Points on a hilly landscape, in no order, each with its height.
From any point a ball rolls to the lowest of the 3 points nearest to it. It stops when none of these is lower. Distance is the straight distance between rows; heights are no part of it.
z_483: -0.50  +0.78  -0.91  +1.83  +1.77  +1.95  -1.58  +4.00  +1.05  height 1.96
z_523: -3.10  +2.40  -0.59  -0.83  -1.28  +3.44  -0.41  +0.61  +2.56  height 8.73
z_773: +2.46  +1.59  -0.86  +2.96  +3.26  +0.99  -1.86  +4.20  -5.01  height 4.27
z_839: -0.71  +0.14  -0.63  +1.93  -1.77  +0.32  -0.87  +0.28  +0.80  height 5.11
z_944: -0.09  -3.13  +0.44  -4.82  +0.97  -5.20  +1.41  -2.53  +0.60  height 4.45
z_678: -0.91  +2.79  -1.44  +0.20  -3.74  +1.73  -0.29  -2.69  -1.05  height 3.06
z_153: -2.13  +2.03  -1.42  -1.15  -2.96  +1.59  -0.41  -1.99  +0.41  height 2.42
z_282: +2.56  +0.53  -2.56  +2.77  +1.80  -0.14  -1.65  +4.25  -4.19  height 4.86
z_244: +0.82  -1.80  +0.80  -1.77  -1.92  -4.63  +0.47  -1.92  +0.25  height 3.51
z_762: +2.09  -1.08  -0.63  +2.98  -0.82  -1.24  -1.03  +1.86  -0.74  height 7.27
z_744: -1.19  +2.52  -0.86  +1.61  -0.87  +3.70  -0.33  -0.77  -0.34  height 4.29
z_781: +0.95  -1.23  +0.12  +1.95  +0.51  -0.67  -1.39  +3.04  +0.78  height 7.11
z_672: +2.12  +2.01  -1.63  +4.95  +2.42  +2.82  -0.58  +0.18  -3.77  height 4.02
z_552: -2.39  +0.32  +1.06  -0.85  +0.78  +2.53  -0.07  +1.29  +3.45  height 6.71
z_520: -1.73  -2.01  -2.10  -6.36  +3.24  -2.95  +2.41  -3.37  +1.90  height 6.28
z_64: -1.19  +0.17  -0.63  -2.52  -2.45  -2.21  -0.20  -1.71  +0.46  height 2.65
z_782: -1.12  -3.44  +2.83  -6.49  +3.17  -0.51  +2.81  -3.48  +1.55  height 6.85
z_586: +2.96  -1.35  -0.56  +2.95  +1.01  -1.79  -0.95  +4.26  -0.37  height 7.28
z_619: -1.87  +0.88  -0.92  -1.80  -3.41  -0.55  -0.22  -2.84  -0.23  height 1.66
z_988: -1.44  -1.46  +0.12  -4.93  +0.09  -3.33  +1.39  -3.22  +1.34  height 5.69
z_63: +0.21  -1.82  +2.05  +0.05  +1.31  -1.06  +0.21  +2.02  +3.11  height 5.58
z_833: +1.21  +1.69  -1.62  +3.55  -2.07  +2.05  -0.25  -2.97  -3.60  height 5.85
z_843: +2.46  -3.45  +1.01  -1.53  -1.76  -6.30  +0.10  -2.04  -0.92  height 3.96
z_817: +0.74  -3.06  +2.40  +0.20  -1.03  -3.00  -0.40  +0.63  +2.12  height 7.24
z_260: -1.59  +1.05  -1.39  -3.53  -2.12  -1.93  +0.56  -1.74  +1.31  height 2.35
z_316: +3.55  +1.97  -1.80  +5.60  +0.48  +1.37  +0.09  -3.27  -4.23  height 4.80
z_565: +1.85  -2.39  +1.68  +1.50  -0.62  -2.17  +0.13  +2.69  +1.80  height 7.23
z_706: -1.16  -1.77  +2.79  -0.87  +1.48  +0.54  +0.85  +2.03  +3.89  height 2.53
z_82: +0.43  +3.12  -2.04  +2.51  +3.11  +3.54  -0.36  +1.89  -3.36  height 3.79
z_182: -2.00  +3.71  -1.13  +0.95  +2.34  +4.51  -0.53  +2.27  -0.19  height 5.21
z_4: -0.15  -2.79  +1.95  -3.13  -0.78  -4.11  +1.34  -1.27  +1.38  height 1.01
z_257: +0.09  -2.89  +2.98  -2.21  -1.21  -2.50  +0.47  -0.94  +1.99  height 5.37
z_326: +0.40  +0.40  -0.28  +2.43  -3.50  -0.10  -1.05  -0.56  -2.31  height 6.73
z_186: +0.72  -1.69  +0.83  +1.28  +1.25  -0.47  -0.90  +3.47  +1.03  height 6.97
z_983: -0.05  +0.55  -0.35  +0.32  -3.33  -1.30  -0.69  -0.54  +0.31  height 5.95
z_230: -2.21  -1.29  +2.19  -3.68  +0.21  -0.98  +0.85  -0.98  +3.04  height 3.00
z_200: -0.41  +0.02  +1.44  -1.38  -1.47  -1.44  +0.42  -0.63  +2.18  height 6.06
z_496: +0.73  +2.84  -2.30  +2.47  +3.88  +2.76  -1.33  +3.66  -3.00  height 3.78
z_382: +0.61  -3.84  +4.48  -0.21  +1.39  -0.19  +1.34  +2.15  +2.55  height 5.24
z_21: -0.50  -3.20  +3.06  -5.71  +2.21  -1.67  +2.14  -2.87  +1.41  height 7.53
z_398: +0.52  +2.28  -2.21  +3.62  -0.60  +4.03  +0.41  -1.83  -2.18  height 5.43
z_624: -1.46  +0.37  +0.56  +0.18  -0.50  +1.02  -0.42  +1.57  +2.61  height 7.10
z_202: +2.15  +2.56  -1.95  +5.52  +1.75  +2.71  +0.00  -1.98  -4.18  height 4.31
z_329: +3.10  +2.90  -1.68  +0.94  +4.42  +1.24  +0.28  +2.07  -7.20  height 5.90
z_903: -2.93  +0.90  +0.30  -3.35  -0.82  +0.10  +0.51  -1.22  +3.02  height 4.05
z_133: -1.20  -2.97  +3.70  -4.25  +1.48  +0.60  +2.56  -1.45  +3.77  height 7.99
z_132: -0.49  +1.81  -1.09  +2.33  +0.14  +2.92  -1.01  +1.34  -0.96  height 3.02
z_570: +1.33  -1.76  +1.00  +1.44  -2.10  -2.09  -0.77  +0.85  +0.08  height 7.35
z_702: -0.33  +1.85  -1.49  +1.97  -1.89  +2.08  -0.89  -1.07  -0.71  height 4.04
z_607: +1.06  +1.46  -1.60  +2.69  +1.85  +2.22  -1.51  +2.42  -2.48  height 3.61
z_670: -2.27  +2.79  -1.11  -2.29  -3.30  +1.78  +1.18  -3.13  +0.25  height 2.90

For each start below, name the point where the ball stops.
z_21 -> z_4
z_586 -> z_706
z_781 -> z_706
z_520 -> z_4
z_672 -> z_132
z_983 -> z_619
z_678 -> z_619

Call two points neighbours if one is among the 3 nearest of the other. Go from one point of each pair to the other, from neighbour to neighbour, staying as low as possible. Name the highest point that can't be avoided.
z_706 and z_4 -> z_186
z_619 and z_483 -> z_702
z_4 and z_230 -> z_200
z_132 and z_230 -> z_903
